Points, in no order, along strands that fork and pass close to each other.
Two points are linked if the straight distance between their rows is under 30.2. Some points are linked to none.
j_783: [  3   1   0  -1  21  -3  -5 -29  13  -9  -1  27  20  16  -3   7  -2  16
   8   4  12]
j_772: [ 17   1  -4 -14   3 -12  -1  -5   6   2  -6  -5  -7 -12   3  -2  -3  -4
  -8  -8 -16]
j_810: [-14  -9   8   8  -1  17 -10  -5  -1 -11   1  21  24  13   2   5  22  -3
   6  20  22]
j_37: [  9  -8 -11  -9 -15  -4 -28 -18 -26 -15  -9  12   8  24  -3 -15   2  -2
  18  10  -9]
j_281: [-11   5   3  -8   0  24  -7  15 -17   3  10  -3   2  13  10   3   8  12
   0  19  17]
j_521: [ -1  13   7   7  -1  11  18  22   9  10  -3 -31 -19 -17  10   5  -9  14
  -2 -14  -7]
j_186: [ 18 -11   3  -8 -15   4 -15  -1  -9  -9 -18 -17   4   8   4 -21  -5 -10
  17  13 -24]
j_155: [  0 -13  -5 -16 -16  -2 -24   6 -19  -1   0   8   9  -1   4  -4  26 -27
  -9  16   2]
j_242: [ 10  11  -1   8  -6  -7  19   1  -4  11  -2 -14 -24  -7  -9  -8 -18   9
   1 -31 -16]
j_17: [ -4   2   8  -3  26  16   1 -10  18  -2   5  15  22  11   8  12   5  23
  -5  13  21]
j_202: [  6  10  -8  -8  13 -11  10   5   4  15  14  -5 -18 -19   0  11   0   4
 -28 -22  -4]
j_779: [ -5   3   5 -10  22  14   2   1  11   6  12  10  10  -2  12  16  14  13
 -19  11  17]
j_77: [ -1   3  13   0  10  24   4   8  19   1  -6 -14  11   5  14   1  -9  20
   8  10   5]
j_865: [  3  12  -2 -17  26  16   0   0   6  10  11  -5   4  13  12  10 -11  35
  -9   5  15]
j_933: [  0  -3  -2  -5  10  17 -13 -11  -4  -9   1  15  24  23   3   2   9  17
   4  15  21]
j_520: [ 15   7  -2   0   7 -28   7 -30  16  -5 -11   4 -11   0  -6  -4 -15   6
   7 -19 -19]
j_721: [ 20   7  -2 -13  -7   0   2   7  -6   8  -9 -24 -18  -9   5  -8 -17   6
  -1 -16 -24]
j_648: [ -7 -10  -7   6 -16 -35  -4   9   2  -4   7   1 -12 -13 -20   3   4 -34
 -15  -7   2]
j_198: [-19   0   4  19  14  -3  20  11  22   2  14   5  -4 -18  -3  17  11  -4
 -20  -4  16]
j_849: [ -2  -2  -2 -10  -3  29 -15  11 -14  -5  -3 -14  16  30   9 -10   2  15
  15  25  21]
j_495: [  5   7  -3  -2  21 -25  10 -25  26   5   2  18  -3  -8  -7  17  -4   5
  -9 -17   4]
j_334: [-10   1 -16   3 -12 -24  -8 -10 -26   4  12  24  -9   1 -14   1   3 -14
  -5 -15   3]
j_230: [ -4   7  -7 -11  -3  25 -13  12 -19  -3   3 -13   7  30   8  -9  -8  21
  19  18  20]
j_179: [ 14  -3   6  -2   3 -12   2   8  38  -3 -19 -21   5 -29  12   9  10  -7
 -12  -5 -12]
j_195: [-15  -7  -8   6 -15  -8 -15 -11 -20  -6   5  29   8   7  -7   3  14 -12
   6   1  10]
j_915: [ -5 -14  -3  13 -27 -29  -4   1  -3 -12  -9  -2  -6  -5 -17 -12   3 -37
   8   2 -11]
j_989: [-11   1  17   8   1  26  12  23  17   3  -5 -22   1  -9  15   4   4   7
   3  14   3]
j_710: [  8 -11  13   9   2  20  -5  -6  18 -13 -22 -12  24  18   7 -13 -10  11
  25  20  -3]
j_76: [  3   9  -9 -19  18  15  -8  -3 -10   4  13   3  10  21   7   7  -4  32
  -5   9  21]
j_901: [ -9   7  -7   1 -18   2   3  17 -34  12  13  -7 -20  -1  -4  -7  -6  -6
  -1  -9  -8]
j_821: [ 11   5  -8 -15  20 -28  -7 -39  14  -4   0  24   2   7  -5  11  -4   7
   0  -5   0]
j_438: [  3  17  -5   2   7   0  12 -10 -16  14  11   4 -18   8 -10  -2 -21  18
   4 -24  -6]
j_386: [ 13   2   3  17  -9 -30  16 -11  20  -9 -20 -14 -15 -12  -9 -10 -12  -5
   8 -24 -21]
j_840: [  3  -7  10 -10   2  16   0  20  14   3  -4 -17   6 -16  17   3  16  -7
 -15  14   0]
j_745: [ 13   0 -13 -11  12   4 -14 -20 -10  -8  -1   9  15  27  -2  -5 -11  25
  10   4   5]
j_963: [  3  -3   7  20 -12   0  14   2   5  -6 -14 -12  -6  -7  -5 -13 -12  -7
  16  -8 -17]
j_686: [ -1  -9  10  21 -12   1  11   2  13 -12 -18  -9   3  -8  -3 -11  -4 -15
  18   1 -13]
j_190: [  7   7  -4   6  14 -32  16 -20  26   5  -1   7 -13 -11 -12  10  -9   3
  -9 -28  -2]
j_402: [ 14   5  -4 -23  10   1  -1  11   5  13   5 -13  -9 -20  13   9   4   4
 -26  -7  -6]
j_708: [ -4 -12   7   1 -13  14  -7  14  -5  -2  -5  -7  10  -4   6  -7  16 -21
   2  19  -2]
j_340: [ 11  15  -1 -10  27   2   6 -12  15  12   6   3  -1   1   6  11 -18  32
 -11 -17  -2]
j_928: [ 11  -3   2 -15   0  25 -11  13   1  -1 -10 -26  14  19  14 -13  -8  13
  11  21   6]
j_704: [  4   5  -7 -12  -2   6  -7   0 -25   7   8   2  -6   8  -1  -3  -8   7
   3  -3  -3]
j_323: [ -3  15   6   3   4  23   6  11   1   1  -5 -20  -4  18   8 -10 -31  25
  29   2   6]
j_606: [-11  -3  -2  13  -6 -12  10   5  -1  -1   6   6  -6 -10 -12   0   2 -16
  -5  -7   2]
j_831: [  5 -10  -4   1 -12   5 -22 -16 -17 -18 -11  10  15  26  -4 -15   2   0
  24  15  -4]
j_335: [ -3  -3  -1  14  -9 -21   7 -18   1 -10  -8  12  -3   3 -14  -7  -7 -13
  16  -7  -9]
j_121: [ 12  -4   3   2  -8   2  -4 -12  -6 -11 -17  -6   2  13  -3 -19 -17   2
  25   4 -19]
j_78: [-14   6 -13   3   4 -12   0  -8 -17   9  22  27  -6  -2  -9  13   8  -3
 -14 -12  13]
j_931: [  9   9   8   2  -6  10  12  18   8   7 -11 -32 -14 -16   9  -1 -13   9
   2 -14 -15]
j_807: [ -7   8   2  23 -10   1  20  -3 -15   6   3   1 -16   6 -15 -11 -20   4
  16 -20  -9]
j_366: [  2  12   3  21  -2  -5  26   7   7   9   0 -18 -23 -14  -9  -3 -13  11
  -5 -33  -8]
j_471: [-10   4  -2  23  -4 -16  15 -10  -7   3   6  16 -10   2 -19  -3 -10  -5
   7 -21   1]
j_736: [ 22  -5  -3  -8  -4   0 -12 -14  -5 -13 -18 -13   6  19   2 -22 -20   9
  23   8 -22]
j_621: [ -5  10   3  -8  -2  20   2  19 -12   9   6 -18 -13   3   9  -2 -10  10
   6   6   1]
j_308: [ -6   7  -8   2  -8  13  -9  -7 -33  -2   8  12  -1  24  -6  -4 -13  17
  20  -4   6]
j_804: [-13  -5  11   3   8  25  -7   0   3  -7   1  12  24  16   7   7  20   7
   0  25  24]
j_964: [-17  -4  -1  18  -1 -19   9  19   6   0  18   2 -12 -17 -14   8   6 -20
 -23 -10  11]
j_41: [-19  -8  -5  21 -27 -14  -2   7 -23  -4   4   9  -3  -2 -14 -10   2 -25
   4  -5  -1]
j_722: [  2  -4   0   5   0 -25   2 -25  13 -11  -9  12   2   0 -10   0  -3 -12
  13   0  -6]
j_624: [  6  -5   7 -20   9  20 -10  10   5   3   0  -9  15   5  16   2  13   5
 -14  22  10]
j_944: [ -8   6   0   5 -13  15  -3   5 -29   1   5   0  -5  15  -3  -7 -13   7
  21   1   1]
j_150: [ 10  -8   7  10  -3   1  -5 -20   8 -19 -22  -3  13  18   0 -18 -14   3
  31  12 -18]
j_548: [-11  -6  -4  -3  -6  -3  -1  18  -9   6  13   0  -3 -15   2   5  16 -17
 -19   5   5]
j_395: [-23   1   7  28  11   1  21  -7  17  -3   7  19   7  -4  -9  10   2  -2
   5  -2  16]
j_569: [ -7  -8   1   5 -13  11 -13  -3 -18  -9  -1  13  13  13  -2  -6   9  -6
  14  13   5]
j_400: [  1  -1  10  -3  16  10   5   1  26   2  -3  -2  11 -11  13  10   5   8
 -10   5   3]
j_377: [  1 -10   9   1  -2   7   3  19  21  -2  -9 -17   6 -23  11   3  17 -17
 -13   9  -2]
j_341: [  2   1  -8  -1   6 -23   6  -9   8   4   6  11  -8 -11 -10   8   2 -10
 -11 -14   1]
j_427: [ -3 -11  12  20  -9  12  -2 -10   4 -16 -19   4  18  13  -4 -14  -3  -6
  33  17  -6]
j_476: [ 11  -6  -5 -11 -11  -3 -17  -5 -17  -6  -6   3   4   7  -1 -11   1  -9
   9   8 -12]
j_296: [  4   0  17   6   7  14   8  15  38   0 -15 -24  13 -20  21   9   7   9
  -5   3  -6]
j_600: [  1  12   2 -24  14  21  -4  22   0  11   8 -19  -6   5  19   5  -2  23
 -10  13  12]
j_559: [ -4  10   3   1 -10  20   1  10 -20   2   0 -12  -8  14   1 -11 -20   8
  24   3  -2]
j_625: [ -5   6   9  -3   6  23   5  14   3   5   2 -14   0   3  12   2  -7  15
   4  12   6]
j_294: [ 13   6  -2   9   0 -34  14 -23  15  -4 -12  -1 -18  -4 -13  -7 -15   0
   6 -27 -19]
j_936: [  6  -8  -4  -9 -13  -3 -10   3 -15  -1  -4   0  -1  -4   1  -9   5 -17
   0   5 -12]
j_602: [ 15  13   0 -21  14  11  -1   8  12  12   0 -20  -4  -2  16   6 -16  28
 -10  -7  -6]
j_641: [ 11   4  -3  -6  11 -36   3 -35  23  -7  -9   9  -6  -2  -6   6  -8  -1
   4 -11 -11]
j_787: [ -4  -4   1 -15  -2  13 -10  15 -12   5  10   1   6  -3  10   4  22  -8
 -17  17   8]
j_482: [ 20  -4   2  -3 -11 -14  -1  -3  10  -9 -22 -20  -8 -11   4 -13  -6 -11
   7  -5 -30]
j_593: [ 19   7  -7  -5  -7 -19   7  -9 -11   5  -5  -6 -23  -3  -8 -13 -16   0
   1 -24 -26]
j_579: [ -5  -8  -4   0   0  13 -18 -16  -9 -14   0  24  23  25  -2   1  13  10
  10  13  19]
j_824: [-12   9  -1  -7  10  13   4  12 -12  12  19   4  -8  -1   8  12   8  12
 -15   6  11]
j_970: [-14   4   1  15  -7   2  18  26  -8   7  12 -16 -22 -13  -4   0  -2  -4
 -12 -11  -2]
j_22: [  6   0  -1  13 -18 -17   9 -10 -13  -5 -10  -1 -14   2 -14 -18 -16  -9
  17 -14 -22]
j_937: [ 14   5  -9  -9 -12 -10   1   0 -23   8   0  -6 -20  -3  -6 -12 -13  -5
  -1 -17 -21]
j_607: [ 10  -1  -4 -17   8  -9   0   8  13   7   3  -6  -4 -23   7  10  10  -8
 -26  -5  -3]
j_115: [-23  -1  10  17 -15  29  -1  12 -17  -6   1   1   8  15   3  -4   4   2
  23  20  12]
j_422: [  9  -8   6 -14  -2  24 -15  10  -3  -3  -8 -15  17  16  11  -9   5   4
   5  25   6]
j_800: [ -6 -14  11  21 -14   7   8  10  14 -11 -16 -11   8 -11  -1  -9   5 -23
  15  11  -8]
j_837: [ -9  -7   3  20 -11  -8  10   9   4  -5  -2  -2  -4 -11 -10  -5   1 -20
   2  -5  -3]
j_67: [ -6  10   1 -17   9  22  -5  17 -11   9  12  -8  -4  11  14   6   2  19
  -5  15  16]
j_487: [  2 -13   4  10 -11   7 -16 -16  -6 -21 -17   8  19  23  -3 -15   4  -6
  30  20  -4]
j_231: [  6   5 -14 -12  -9  11 -17  -3 -35  -2   4   2  -1  26  -4  -9 -16  17
  17   0   2]
j_766: [-18  -1  11   8   7  27   2   6   1  -3   4   6  14  12   7   6  11  12
   7  22  20]
j_619: [ -1  -8   6   3 -12   9   2  14  -2  -1  -5 -12   1  -9   3  -7   4 -14
   3   8  -8]
j_577: [ 17  10  -1   3  -3 -12  13 -12  -3   5  -9  -7 -20   0  -8 -12 -24  13
   8 -29 -24]
j_446: [-17   0   0  16  13 -17  15   1  21   2  16  14  -4 -15 -12  18   7  -9
 -19 -10  20]
j_737: [ -5  -8  -2 -17 -12   8 -20  11 -22   2   7   7  10   1   8   1  28 -16
 -15  18   9]
j_81: [-10   2  -6   5  12 -22  10  -8  13   5  15  18  -5 -12 -14  18   5  -9
 -16 -13  14]
j_454: [ 3 -8 10 -2  8  7 -4 -6 19 -6 -9  5 18 -1  6  1  9 -4  1 16  4]
j_795: [ 12   6 -13 -15  -4  -7 -10  -9 -29   5   7   7 -10   8  -5  -6  -9   5
   1 -11 -11]
j_112: [  5   6 -14 -16   5  20 -13   2 -16  -1   2  -9  13  33   6  -8 -11  27
  14  13  21]
j_34: [ -8 -10  -5  13 -26 -17  -5   1 -19  -7  -4   6  -4  -1 -13 -14   1 -28
  11  -1 -10]
j_867: [ -9 -13   6   4 -24  17 -13  15 -18  -4  -6  -5  10   3   4 -13  15 -22
  11  22  -2]
j_755: [ -3  -4  -9  -3  -4 -29  -9 -25  -2  -6   0  23   2   3 -13   8   7 -16
   6   1   3]
j_374: [ 14   9   6  10  -8  -1  16  11   9   5 -16 -30 -15 -17   3  -6 -14   8
   3 -24 -21]
j_657: [  6 -10 -10  -8  -4   3 -27 -20 -12 -18  -7  21  21  28  -1  -4  15   4
  10  15  11]
j_205: [  6   6  -5  -9  24 -18   1 -29  17   3   4  25   3   0  -5  15  -3   9
  -7  -9   6]
j_549: [  8   6  -9  -3  -5 -12  -1 -16 -21   3   2  11 -10   7 -10  -8 -14   2
   7 -15 -13]
j_636: [ 11   4   3 -12  -2  21  -7  14   0   1 -10 -28   1  12  11 -13 -20  14
  18   8  -4]
j_504: [ 11  -5   2 -13  18 -13 -14 -32  26 -13 -12  16  23  14   3   5   7   5
   5  16   6]
j_652: [  3   4  -9 -21  -3  14 -17   6 -28   3  10  -1   1  16   4  -3  -2  13
   1   9   7]
j_666: [-11  10  -6  -7  10   3   7  14 -13  17  24   3 -17 -10   4  13   9   6
 -25  -4   7]
j_89: [ 23  -5  -7 -24  -5 -19 -15 -13  -5  -7 -11  -6  -6  -2   4 -12  -1 -12
  -1   3 -26]
j_815: [-18  -2   1  -3  -6  12   0  23 -16   8  16   0  -4  -6   8   6  19  -7
 -16  15   9]
j_388: [11  0  5 -9 14  6 -1 -4 17  1 -6 -2  9 -3  9  3 -3 11 -4  2 -4]
j_45: [ 15   8  -1 -15   4   7  -1   4  -3   8  -2 -16 -10  -1   6  -4 -17  14
   0  -8 -13]
j_8: [ 24   0   1  -8 -12  -6   0   7   3   0 -20 -29 -14 -14   6 -12 -12  -3
   3 -13 -30]
j_100: [ -6   1   0  -8 -14  13   2  31 -20  12   7 -22 -17 -11  10  -4   3  -9
  -7   7  -6]
j_232: [ -9 -11   5   6  -5   1 -13 -14   4 -12  -6  22  22   9  -3   4  20 -15
  11  19  14]
j_838: [ -9   1   5  16  -2   4  20  27   9   3   3 -20 -14 -22   2   5   3  -4
 -14  -8  -2]
j_102: [ -2   2  -7   5   0 -25   8  12   2   7  17  -3 -21 -18 -15   6   1 -15
 -28 -24   2]
j_506: [-10  -2  -8   7  -6 -15  -6 -18 -11  -5   5  28   4   5 -11   5   6 -10
   7  -3   8]
j_599: [ 20  -1  -5 -20   3 -26  -9 -17  11  -5 -11  -4  -7  -8   4  -3  -2  -7
  -4  -4 -21]
j_517: [  2 -10  13 -13   3  23 -11  13   9   0  -5  -9  19   1  16   1  23  -8
 -11  26   8]
j_469: [-16  -8  -5  14  -6 -28   3  -5   6  -3   8  17   0  -6 -20  10   6 -24
  -5  -4  14]
j_55: [ -3   1   2 -14  -5  17  -1  25 -11  10   6 -18  -9  -9  13   0   7  -3
  -9  12  -2]
j_65: [ 14 -11   6   0 -11  -5  -4  -1  12 -11 -22 -16   2  -8   5 -13   0 -16
  11   6 -23]
j_38: [ 23 -10  -2 -14  -7  -1 -20 -11  -7 -13 -18 -14   9  17   5 -22  -7  -2
  16  16 -21]
j_113: [  3  -4   6   5  10 -11   8  -3  36  -3 -10  -2   7 -19   4  11   6  -6
  -7  -2   0]
j_33: [  7  12  -2  12  14 -20  20 -16  19   8   1   4 -15 -10 -11   6 -12  12
  -8 -34  -5]
j_672: [-15 -13   6  25 -11 -14   8   0  18 -12  -7   5   7  -8 -14   0   5 -28
  10   6   6]
j_290: [-15   8  -9   9 -14   6  -5  -6 -38   3  13  18  -7  16 -10  -1  -8   9
  13 -11   4]
j_174: [  8  -4   0  -8   9 -22  -5 -26  21  -8  -9  12   7  -1  -1   6   3  -7
   4   5  -4]
j_907: [ -1   0   9  30 -11  -6  24   2   9  -4 -10 -10 -11  -8 -13 -12 -15  -3
  14 -20 -12]
j_502: [ 11  10   3   2   8   3   9 -11   5   3  -6  -4  -5   6  -1  -5 -25  21
  12 -15 -13]
j_347: [  0 -12  -5  -9 -15 -12 -17   1  -9  -3  -3   7   5  -5  -1  -4  17 -28
  -2  12  -3]
j_255: [ -9   7  -9  -9  13  -4  -2  -6 -10   9  22  24  -1  -3   0  17  13   3
 -19  -4  15]
j_645: [ -1  -1  -7  15 -15 -29   8  -5  -8  -1   2   5 -16  -3 -21 -10  -8 -18
   1 -18  -9]
j_332: [-14   0  10  27   8   2  18 -12  17  -8  -2  17   9   1  -8   4  -5   0
  15  -2   8]
j_690: [  8  -6   6 -20  -3  16  -8  19  -1   6  -3 -19   1  -8  16  -2  11  -6
 -12  15  -4]
j_894: [ -9  -7   5  14  -8   4  11  20   4  -1   2 -11  -4 -16   0  -1   5 -16
  -6   0  -2]
j_86: [  7   6  -8  -5   9 -15   6 -11  -2   9   8  11 -11  -7  -7   5  -6   0
 -11 -18  -4]
j_531: [ -4 -15  12   5  -3  10   1  14  21  -4  -8  -9  14 -15  10   1  22 -22
  -5  19   3]
j_832: [  3   6  -2   1  13 -10  14  10  20   8   5  -9 -10 -26   3  14   5   2
 -26 -19   0]
j_320: [ 15 -10   7 -10   8  15 -11  -3  17  -6 -16 -12  24  14  11  -9   0   9
   5  20   0]
j_403: [ -7  18  -4  -9  13  11  10  13 -12  18  17  -7 -22   0   7  10  -8  21
 -10  -7   4]
j_21: [ 14  -3  13  -2   6   4   0   7  41  -3 -22 -21  15 -20  20   8   8   4
  -6   2 -11]
j_776: [ 13  -3 -14 -18 -12  10 -25  -3 -32  -6  -3  -4   8  26   0 -14  -7  11
  14   9   0]
j_899: [  6  -8   6   0   1  -3  -3  -8  16  -8 -14   1  10  -4   2  -4   4 -11
   8   9  -8]
j_592: [  7  -6  -2 -19   7 -10  -6   1  14   4   2   3   4 -17   5   9  18 -14
 -21   6   4]
j_410: [-14   0   0  10   5  -6  14  17   8   4  14  -1  -9 -18  -2  11  10  -9
 -22  -4   9]
j_565: [-10  14   4   9  12   9  22  15   9  13  10 -12 -18 -13   6  12  -3  17
 -12 -12   3]
j_129: [ -3  -4  18  13   0  21  12  17  28  -3 -14 -22   9 -16  15   3   5   2
   4   8  -3]
j_248: [-26   2  -2  18   8  -2   8  -7   0   0  17  30   7   0  -8  16  12  -1
  -5   0  23]
j_659: [-10  -2   6   4  -8  29  -9   9 -15  -6  -1  -4  14  21   5  -6   3   8
  18  22  15]
j_643: [ -3  19   1  -8  20  13  11   6   2  17  13  -6 -15  -1   9  13 -11  28
 -10  -9   5]
j_974: [  7  12  -5  -2  11  -5  10  -9  -4  12   7   5 -14  -2  -5   2 -14  13
  -5 -21  -7]
j_461: [  3   7   6  -1  20   1  11   6  35   8  -1  -8   3 -24  15  20   7  13
 -22 -10   1]
j_702: [ -4  14  -3  12  -4   0  15  -5 -22  13  10   4 -20   8 -14  -6 -19  11
  10 -23  -5]
j_734: [ 10   0   2 -11  29   9  -6 -15  23  -2  -2  10  27  15  10   8  -2  27
  -7  10  15]
j_298: [  5   0  -4 -10 -14   2   1  19 -20   9   3 -16 -15 -11   3  -7  -3 -10
  -8  -5 -14]
j_412: [  3  -1   7   3  13   1   9   5  36   1  -7  -8   8 -23  12  14   9   2
 -15  -3   1]
j_154: [ -1   6 -10  -4   8 -17   8  10  -2  14  19   0 -19 -18  -6  10   5  -6
 -31 -20   1]
j_879: [-23   4   2  23  11   2  19  -1   4   3  15  18  -1  -4  -8  11   4   2
  -3  -5  15]
j_9: [ 13  -4  -7  -7 -11 -24  -5 -11  -3  -7 -10  -2 -10  -4  -5 -11  -3 -18
   5  -2 -23]
j_92: [ 14   5 -16 -25   2  -8 -16  -9 -27   7  12  11  -6   5   0   0  -1   6
 -10  -7  -6]
j_885: [ 11  -9  10   5  -1  -4   1  -6  28 -11 -23 -11   9  -9   7  -6   1  -9
  11   7 -16]
j_920: [  8  -2  -6   4 -14 -29   4 -12  -7  -6  -7   1 -15  -3 -13 -13  -9 -17
   6 -13 -20]
j_767: [  9   0  -1 -26  14  15 -12   6  -2   6   6  -4  11   8  13   5   8  15
 -17  15  12]
j_246: [ -4  12  -7  -6  16  -1   8   1  -8  16  21   9 -13  -7   0  12   0  10
 -20 -12   6]
j_630: [  3  11   5  -1  24   2  13  -4  30   9   2   1   3 -13  11  18  -3  21
 -15 -14   2]
j_590: [  9  13   0  13   7 -13  22  -3  15  10  -1 -10 -18 -15  -7   3 -12  13
 -10 -36 -11]
j_881: [ -3   1  -5 -11   9  22 -12  -1 -12  -3   6   4  17  26   6   3   5  24
   1  17  24]
j_207: [ 14  -1   0 -15   5   0  -4   1   6   2  -4  -6   0  -8   7  -1  -1   0
  -7   0 -10]
j_449: [ -5  -6  -1 -10   2   3 -12  -2  -4  -2   6  18  14   1   4   8  23  -9
 -10  14  15]
j_823: [ -3   5   4  15  10  -8  19  16  28   2   2 -15  -9 -28   1  15   5   1
 -23 -19   2]
j_158: [ 14   7   1 -22  11   9  -2  12   9  11   1 -19  -5 -13  17   8  -2  15
 -18  -3  -5]
j_609: [  3  18   1  -5  24   7  14  -3  12  17  10  -2 -10  -3   6  14 -14  31
 -12 -20   0]
j_544: [-18  11   9  14  14  17  24  20  16  11   7 -12 -13 -13  11  16   2  18
  -9   0   7]
j_261: [-13  -8  -6   5 -18   6 -20  -9 -24 -10   1  25  13  15  -3  -1  14  -7
  12   6  10]
j_479: [-14  -5  -3  22  -6 -34   9 -13   9  -6   3  17  -7  -3 -26   7  -4 -20
   3 -11   9]
j_697: [-13  -6  -7  12 -17 -24  -2   7 -12  -1   9   8  -8  -8 -16  -3   3 -27
  -7  -9   2]
j_775: [ -5  -1  -1  20  -8 -25  13  15   3   1  12  -7 -22 -15 -22  -2  -4 -17
 -19 -26   0]
j_488: [-16   7   5   2  11  19   9   9  -2   7  12   3  -1   0   7  11   5  14
  -5  11  13]
j_916: [ 15   2   2 -28  -4  15 -10  22  -6   9  -2 -29  -6  -6  16  -4  -2   3
  -8   8  -8]
j_387: [ 10   5  -8 -22  15   3 -11  -7 -10   5  11  10   4   7   4   7   0  14
 -13   0   5]
j_344: [ -8  17  -5  -1   4   7  11  10 -21  18  18  -4 -24   2  -2   4  -9  13
  -4 -13   1]
j_566: [  9   1  -4  -4  15   1  -7 -25   1  -8  -3  17  15  18  -3  -1 -10  20
  11   2   4]
j_930: [  0 -14  15   8   2  12  -6  -8  20 -12 -16   5  25   7   4  -5  11  -9
  14  22   4]
j_860: [ 10 -10   2 -14   2  18 -20   0  -4  -6  -7  -2  23  18   8  -6  15   2
  -1  24  10]
j_75: [ -4   3   4   2  23   7   2 -18  13  -3   6  23  17   8   0  11   1  16
   0   4  16]
j_717: [-12  10   0   0 -10  15   5  20 -25  10  11 -10 -17   3   3  -3  -7   3
   6   1   0]
j_139: [-12   4  -6  19 -13 -12  10   1 -21   4  10  10 -13   2 -17  -7  -7  -7
   3 -19  -2]
j_365: [  0  19   3   6   7   6  21  14  10  16   3 -23 -22 -14   6  10 -12  22
  -8 -25  -5]
j_30: [  9   5   2  -5  -5  15  -1   3 -10   1  -7 -15  -3  11   1 -13 -23  12
  21   0  -9]
j_661: [ 12  -9   4 -13   9 -15 -14 -24  26 -12 -15   7  17   6   5   3  12  -9
   4  18  -1]
j_552: [ -3  -8  11  11  -1  11  -3 -10   8 -12 -11   9  19   9  -1  -6   3  -4
  20  16   2]
j_173: [ -7 -17   2  13 -17 -20  -2   0  12 -12 -11  -1   3  -8 -11  -5   9 -36
   8  10  -4]
j_940: [ 10  -8   7  -2   5 -15   1  -2  40  -5 -18 -10   8 -22   8   8  10 -11
  -7   2  -7]
j_4: [ 13  -9  -6 -17   3   5 -25 -14  -6 -12  -8   9  24  24   3  -6  13   5
   2  19   8]
j_640: [-19   3  12  12   6  21  17  25  12   6   4 -13  -7 -11  12  11   9   7
  -6  13   8]
j_314: [-31  -7  -5  18 -11  -8  -4   2 -12  -3  14  25   7  -3  -9  10  19 -18
  -6   3  22]
j_288: [ 10   7  -4 -26  14  11  -7   5  -6  11  11  -5  -2   3  11   6  -3  18
 -15   2   3]
j_336: [ 14   3 -11 -23   8 -11 -11 -10 -12   7   9  11  -4  -2   1   4   1   1
 -14  -5  -5]
j_350: [-16  -2  12  18 -12  23   8   9  -9  -4  -2  -3   6   7   1  -7  -3  -1
  22  13   4]
j_61: [ -6 -12  18   4   0  22  -2  13  17  -4  -9  -7  20  -3  13   0  22 -13
  -1  26   8]
j_655: [-22  -7  -1  29 -11 -23   7 -13   3  -9   0  23   3   2 -24   4   0 -20
  13  -4  12]
j_234: [-10  -9  -5   7  -7 -26   0  14   5   0  12   2 -10 -18 -16   8   8 -29
 -22  -8   9]
j_743: [  3   5  -7  -3 -17  -3   1   6 -31   9   5  -3 -17   0  -7 -11 -11  -5
   3 -13 -15]
j_829: [ 13  -4   1 -15  23  -1 -11 -21  21  -6  -6  13  24  13   6   4   3  15
  -4  12   8]
j_739: [  1  -5  15   6   3  24   1   4  16  -5 -13 -11  17   7   9  -6  -5   9
  15  16   1]
j_580: [ -6 -12   3   2 -22  19 -21   5 -24  -8  -7   1  14  17   2 -12  11 -10
  17  20   2]
j_996: [  8   1   6  27 -12 -17  20   3  15  -7 -17 -19 -15 -15 -12 -11 -12  -5
   6 -26 -17]
j_392: [-28  -7  -5  19 -13 -14  -1  14 -12  -1  17  14  -2  -8 -12   5  13 -24
 -14  -2  15]
j_948: [  9  10   4   0  21  -1  11 -14  25   7  -2   4   1  -5   5  10 -13  23
  -5 -17  -5]
j_694: [ -6  -2  -3  22 -17 -25  13   7  -8  -1   7   0 -20  -5 -24 -12  -9 -18
  -5 -24  -5]
j_182: [ -3  -8   2  -5   4  -3 -14 -15   7  -8  -2  22  19   5  -1   7  20 -11
   1  17  15]
j_73: [-10  -2   1  -5 -12  24 -14  10 -25  -3   4   0   7  18   6  -4   8   5
   9  18  12]
j_206: [-16   1 -14   5  -5 -20  -6 -13 -18   3  15  31  -2   2 -13  10   8 -10
  -6 -12  13]
j_359: [ -6   9  -5   4  -3  -1  15  13 -14  14  14  -9 -22  -9  -4   0  -7   2
 -10 -18  -5]
j_213: [  0   0 -13  -1 -12 -27  -7 -15 -21   0   5  18 -10   2 -14  -4  -1 -15
   1 -11  -7]
j_315: [  4  -6  -1 -17   7  -1  -9  -1   5   2   3  10  10  -7   6   7  19 -10
 -15  11   8]
j_16: [ -2   8   3  -8  25  14   5  -1   9   8  12   5   3   1  10  14  -1  25
 -12   3  13]
j_228: [ 13  -6 -11 -16 -15   1 -27  -8 -31  -8  -6   3   6  19   0 -15   0  -1
  12  10  -9]
j_148: [-12   6  -6  14 -17  -2   3  -1 -33   6  10  12 -11   8 -11  -7  -9  -1
  10 -14  -3]
j_117: [-22  -1   0   5  10   2   0  -8   3  -2  14  30  13   0  -1  19  23  -2
  -9   9  28]
j_114: [-11   2  -3  -5  19  -6   2 -11   8   5  17  27   7  -5  -2  21  16   1
 -16   1  22]
j_220: [  9  -6  10  12   1  13  -2 -12  13 -14 -22  -8  17  18   3 -15 -19  12
  30  11 -11]
j_397: [ -1 -10  -8  -7 -13 -26 -14 -13  -5  -6  -3  12   1  -2  -8   1  12 -26
   1   8  -2]
j_287: [ 13 -10   3  -3 -19   0  -7   4  -7  -7 -17 -17  -2  -3   3 -20  -3 -19
  13   7 -25]
j_612: [-18 -14   2  17  -9 -19   2   5  12  -7   3  10   5 -11 -14   8  12 -30
  -4   5  14]
j_811: [ 14   9  -2 -15  13  10  -1  -2   3   6  -1 -10   0   8   6   0 -20  25
   2  -5  -5]
j_475: [  8  -3  -7 -16 -12  -4  -4  20 -15  10   5 -14 -13 -17   5  -4   7 -17
 -18  -3 -12]
j_882: [  6   1 -13  -9   5  15 -15 -10 -18  -6   1   4  14  31   0  -6 -10  26
  15   9  14]
j_508: [ -3   3   7  27  -8  -2  22  -9   1  -3  -8   2  -9   3 -14 -12 -20   2
  21 -18 -11]
j_464: [-18  -9  -7   6 -17 -12  -7  18 -18   2  14   7  -3 -12  -6   1  16 -28
 -17   3   8]
j_802: [  4   0  -4   3  -9 -14  -4 -18 -13  -7  -5  13  -2   7 -10 -10  -8  -8
  16  -5 -13]
j_687: [-16   0   9  11   8  18   9   3   4  -1   6   9   9   1   4   7   7   6
   2  11  13]

Follow the links from the first point to the second, and from the first to the third. Name the last point that the two ways share.
j_899; j_4; j_261 | j_228
j_213; j_454; j_392 | j_347
j_672; j_708; j_234 | j_697
j_231; j_158; j_255 | j_228
j_341; j_915; j_619 | j_697
j_38; j_737; j_721 | j_65
j_207; j_931; j_606 | j_412
j_255; j_885; j_838 | j_506
j_686; j_520; j_81 | j_907

A fork is a point with three links, a tip a point with one. Leave the first point through the second and follow the links. Name the first fork or tip that comes.
j_721; j_45 | j_246
j_607; j_402 | j_65
j_129; j_296 | j_412
j_21; j_296 | j_374
j_174; j_661 | j_659
j_823; j_832 | j_920
j_446; j_198 | j_697
j_332; j_395 | j_206
j_454; j_930 | j_228
